Each row is a point on a tangle of strands that fork, close into loops and nearly touch. The rows are in no order.
(in the rows, 128 means zero)
Points whose rows are less than 91.2 apart are linked; no others are. Some points are linked to none.
K671: [140 135 143 133 158 122 153 148  83 112 137 119 148 115 119 185 119 206
 111 126 128  92  69 204]
K312: [ 90 140 134 141 158 194 141 119  72 126 121 172 172  63 100  89 175 195
 137 118 167 117 145 164]
K173: [183 107 145 107 112  53 131 129 167 110 121 140 118  91 105 181  70 144
 142  90 138 159 149 118]
K738: [204 141 158  65 145 108 170 120 171 103 102 133 102 112 175 181 128 112
 126 114 131 123 137  89]
K552: [138 120 147 132  82  87 106  68 199 131  82 113  90 110 124 132 115  70
 117  66  98 175 158  86]
K414: [ 84 113 120 177  44 100  72  61 132 138 117  58 157 179 137 128  78  76
 106 136 125 139 122 140]
K986: [ 98 117  78 140 132 200 113 133  81 130 153 145 147 110 107 102 168 179
 134 193 174 116 155 110]
K686: [105 111 119 178  75 124  95 110 105 124 148  88 138 168 125 156  84 111
 109 151 124 153 114  99]
K816: [185 127 144  61 168 102 175 138 182 102 120 141 114  82  91 126 163 172
 150  99 158 101 147 168]
K658: [ 98  99  89 163 108 178  99 160  88 144 157 137 146 120  90 106 163 163
 156 190 181 147 149  98]
K700: [126 168 154 114 144 177 158 144  90 148 104 151 124 112 180 146 181 125
 135 124 114 108 116  85]
K260: [102 112 100 130 109 159  99 165 108 164 125 149 138 143 117  91 146 121
 164 215 143 147 159  87]
K25: [ 74  77 137 205  82  72 109 125 126 140 139 122 145 130  90 128  85 112
 104  74 115 161 105 144]
K460: [117 123  98 145 122 129 109 157 105 118 170 108 146 167 131 111 113 135
 118 179 137 108 117 153]
K977: [136 125 146 128  59  83  80  56 176 141  67 102 102 111 144 152  97  81
 127 102 108 203 144  76]
K489: [108 167 125 134 181 185 153 127  89 136 122 129 127 141 162 127 178 145
 104 122 111  75  97 169]
K257: [116  93 151 172 125  65 132 113 150 125 119 132 120 119 105 138  81 115
  99  57  92 142  95 164]
K788: [136 139 131 149 161 146 145 131  80 110 146 120 141 142 133 182 135 178
  94 123 135  84  73 182]
K274: [167 149 114  51 139 130 145 153 139 104 131 157 120 107 140 111 128 187
 142 178 125 109 128 171]
K583: [101  97  98 175 116 157 112 149  95 121 186 106 134 140 106 155 120 155
 122 145 170 131 109 113]
K779: [139 130 157 147  93 136 115 126 103 142 122 132 129 130 166 180 109  86
 122 142 108 164 118  53]
K319: [127 135 126 109 150 111 127 128 201 132 129 128  99 152 108  69 130  86
 150 103 100 130 151 144]
K64: [ 96 118  56 140 140 204 114 122  83 107 174 117 131 108 122 119 173 187
 128 181 184 113 142 112]
K651: [135 127 135 120 169  99 148 131 184 121 123 129 102 148 102  86 119 103
 137  93 112 124 123 179]
K9: [ 71  93 111 210 125 119 116 132 107 143 169  95 153 161  99 124 117  93
  97  85 148 108  99 150]
K642: [138 135 167 136 111 129 131 125 108 141 103 138 122 119 166 172 119  96
 123 110 102 147 108  73]
K970: [101  89 141 182 104  79 115 135 143 142 126 127 131 130  94 114  79 104
 115  81 108 157 113 151]
K909: [112 109 135 155 128 153 129 151  65 144 133 176 172  69 110 119 156 180
 154 118 173 146 130 118]
K730: [114 118 152 150  46  98  78  82 140 146  86 103 128 134 144 159  86  85
 125 134 105 195 135  80]
K440: [158 145 128  84 147 124 141 143 127 119 131 140 122 125 137 128 116 173
 126 150 122 113 109 182]
K881: [185 127 113  35 141 115 153 151 168 105 131 159 115  98 128 109 148 177
 154 152 157 120 161 139]
K43: [106  92 141 200 129  76 134 122 113 133 143 120 140 142 108 159  93 122
  80  74 105 119  82 175]
K89: [153 119 150 102 173  97 161 125 204 106 123 136  97 132  88 121 132 123
 123  72 115 118 132 162]
K288: [ 98  98 130 194 152 107 126 133  97 132 165 109 159 150 102 135 115 122
  89  88 133  89  80 185]
K186: [185 108 153  95 146  61 162 107 210  87 136 137 106 104  74 178 123 136
 114  70 143 122 160 130]
K821: [157 132 164 123 112  97 134 107 148 125 106 138 106 121 154 163  95 101
 127  99 106 159 119  92]
K409: [107 108  86 163 138 190 123 130  87 114 174 112 132 113 122 157 156 174
 114 148 185 123 108  97]
K421: [126 160 131 133  76 116  89  65 139 124 108  80 117 173 162 138  77  74
 109 146  85 160 122 111]
K160: [152 127 148  96 142 113 142 160 122 122 134 157 142  98 120 135 124 182
 147 121 143 126 108 173]
K600: [181 141 121  61 119 109 124 138 162 105 125 135 108 133 150 132 103 142
 153 180 120 141 151 112]
K378: [ 78  87 120 195  54 114  81  95 116 137 140  67 152 173 113 143  76  78
 113 139 143 145 134 112]
K208: [113 129  95 112 112 152 107 162 118 150 135 149 138 154 124  79 136 128
 151 207 129 139 150 118]
K211: [148 121 131  92 120 161 136 144  72 131 121 171 175  71 133  99 162 193
 156 172 176 139 159 118]
K793: [150 156 156 102 140 160 150 143 101 154  99 152 117 110 193 134 167  92
 145 120 104 127 122  66]
K56: [119 141 113 159 155 155 138 134  84 119 159  96 133 159 137 159 129 154
  92 135 133  81  82 164]
K508: [191 153 150  59 143 111 151 114 185  90 117 126  93 127 152 167 121 116
 122 117 113 116 127 112]
K972: [144 122 122 114  88  73  86 124 166 104 143  96 125 150  98 123  53 122
 146 143 110 160 145 164]
K775: [ 91  88  85 147 103 171  94 169 100 156 150 130 139 140 100  96 155 137
 151 210 172 150 160  83]
K497: [112 135 114 169  70 121  84  90 113 118 149  67 137 180 145 170  67  97
  89 161 115 142 115 105]
K437: [130 107 157 159  66 115  97 116 128 151  99 127 134 130 143 164  91  87
 124 152 109 187 131  65]
K54: [156 115 157 102 150 100 155 152 136 120 113 154 129  79 111 151 127 179
 139  94 142 129  95 169]
K931: [109 156 106 150 142 154 131 130  98 127 149 100 126 186 159 124 125 111
  94 149 113  83  91 145]
K676: [ 88 171  82 137 186 186 141 118  83 131 134 116 140 150 153  94 179 147
  97 153 126  58 122 182]
K809: [ 93 165  96 103 185 152 138 145 130 141 115 157 129 127 125  42 164 151
 143 143 111  99 150 192]
K858: [122 157 123 148 129 141 118 112 106 119 151  93 121 187 163 138 103  95
  86 136  91  99  97 141]
K787: [ 66  69 120 217  80  96 107 114 112 136 154  95 153 146  94 140  91  94
  96  87 138 135 113 134]
K472: [102 162  89 100 169 151 133 145 138 149 123 148 121 148 140  48 150 128
 152 158  99 103 148 162]
K176: [125 126 147 129 103 114 117 136 159 142 116 129 106 142 117 101 107  85
 148 119 103 166 142 111]
K136: [110 115 110 144 115 134 107 163 102 132 167 120 141 156 107 128  99 143
 134 159 145 125 115 136]
K148: [ 92 143 134 123 163 171 145 117  84 129 121 163 164  62  95  83 166 199
 132 127 141 107 139 202]
K17: [ 88 146 110 130 179 156 140 139 109 131 123 147 156 112  99  64 160 173
 134 130 129 103 129 213]
K633: [175 127 139  61 152 111 158 147 170 112 123 156 115  91 120 122 144 159
 159 115 149 129 148 138]
K944: [154 118 152 113 108 104 129  87 196 118  98 124  84 115 120 133 143  65
 130  60 101 156 156  83]
K428: [155 115 142 119  99  80 114 142 140 127 132 136 131 111 118 161  66 142
 144 126 129 166 126 125]
K322: [117 168 139 140 158 191 158 136  78 139 124 130 123 133 164 148 182 139
 107 117 111  91  94 111]
K359: [101 123 138 140 139 185 143 133  67 138 125 169 175  74 118 117 181 175
 143 126 170 135 139 110]
K973: [111 123 141 136 124 118 123 135 169 155 109 139 104 138 115  75 127  67
 160  99  96 155 153 116]
K126: [174 108 153 105 129  58 138 123 193  97 131 135 111  94  92 167  83 144
 130  74 129 142 143 145]
K320: [162 152 134  80 138 130 138 122 171 120 110 139  90 142 151 113 133  89
 143 136  83 136 144  98]
K680: [199 127 160  70 148 103 180 108 170 102 105 125 103 103 170 165 163  99
 141  95 153 116 164  65]
K732: [170 154 130  71 155 118 146 114 197 105 124 121  85 150 144 132 129 109
 130 128  91 116 137 127]
K852: [ 99 141  86 126 128 158 116 157 102 133 155 134 130 157 139  86 139 137
 133 199 126 114 134 127]
K479: [ 90 165  90 160 166 163 124 131  98 145 148  90 142 181 155  94 156  80
  95 133 116  53 116 139]
K813: [ 78 166  85 156 189 164 132 132  93 148 139 112 151 158 147  81 172 105
 107 125 133  61 113 176]
K358: [181 102 163  80 165  95 179 137 163 107 110 147 130  65 112 165 145 177
 138  77 157 109 122 171]
K427: [150 124 150 131 114 142 131 142  75 136 124 151 149 112 156 177 133 155
 136 152 160 135 112  64]
K785: [ 68 150  97 150 140 179 116 154  92 166 124 137 127 153 120  76 173 109
 154 165 130 126 154 100]
K652: [125 159 142 146 113 129 107 100 120 126 127  97 119 178 166 156  93  85
  97 132  83 130 102 116]
K976: [111 143 131 168  56  96  76  70 129 123 109  70 135 171 155 147  73  83
 102 131 100 159 116 126]
K227: [170 149 153  75 154 146 168 131 128 150  85 149 102  93 187 120 177  94
 161 116 121 128 157  60]
K678: [108 100 124 153 116 146 112 167  92 152 143 159 164  92  93 104 152 168
 162 149 168 157 137 104]
K547: [182 121 143  78 161  88 165 114 208  87 134 141 106 110  81 149 160 140
 125  80 145 106 152 145]
K573: [ 92 155 102 115 146 170 119 164 122 165 108 154 116 138 137  51 165 100
 166 165 106 127 159 116]
K904: [146 125 149 121 113  94 121 122 159 116 115 134 114 127 130 148  81 116
 132 117 112 156 126 117]
K300: [186 131 146  61 157 123 174 126 158 124  96 137 106 100 154 125 184 104
 157 106 145 118 169  73]

A fork is a point with three links, a tip a point with one. Leave the first point through the second and follow the links. Name the first fork or tip that comes.
K573 / K472: K658
K642 / K779: K944
K54 / K160: K816
K89 / K651: K904
K322 / K700: K320
K904 / K176: K547
K909 / K359: K785
K700 / K322: K931

A piece is two or more points that can be reached from each other along the links. Count, over all rows, the pieces, the separate loops (a circle has one, a figure eight two, a Y none), the forks (points with three links) and the tips (points with one).
pieces: 4
loops: 5
forks: 6
tips: 4

Name the points in between on the shortest way along the links from the first point to the second, in order.
K676 / K858: K813 K479 K931
K437 / K816: K779 K642 K821 K904 K428 K173 K126 K186 K547
K793 / K479: K700 K322 K489 K676 K813
K186 / K319: K547 K89 K651
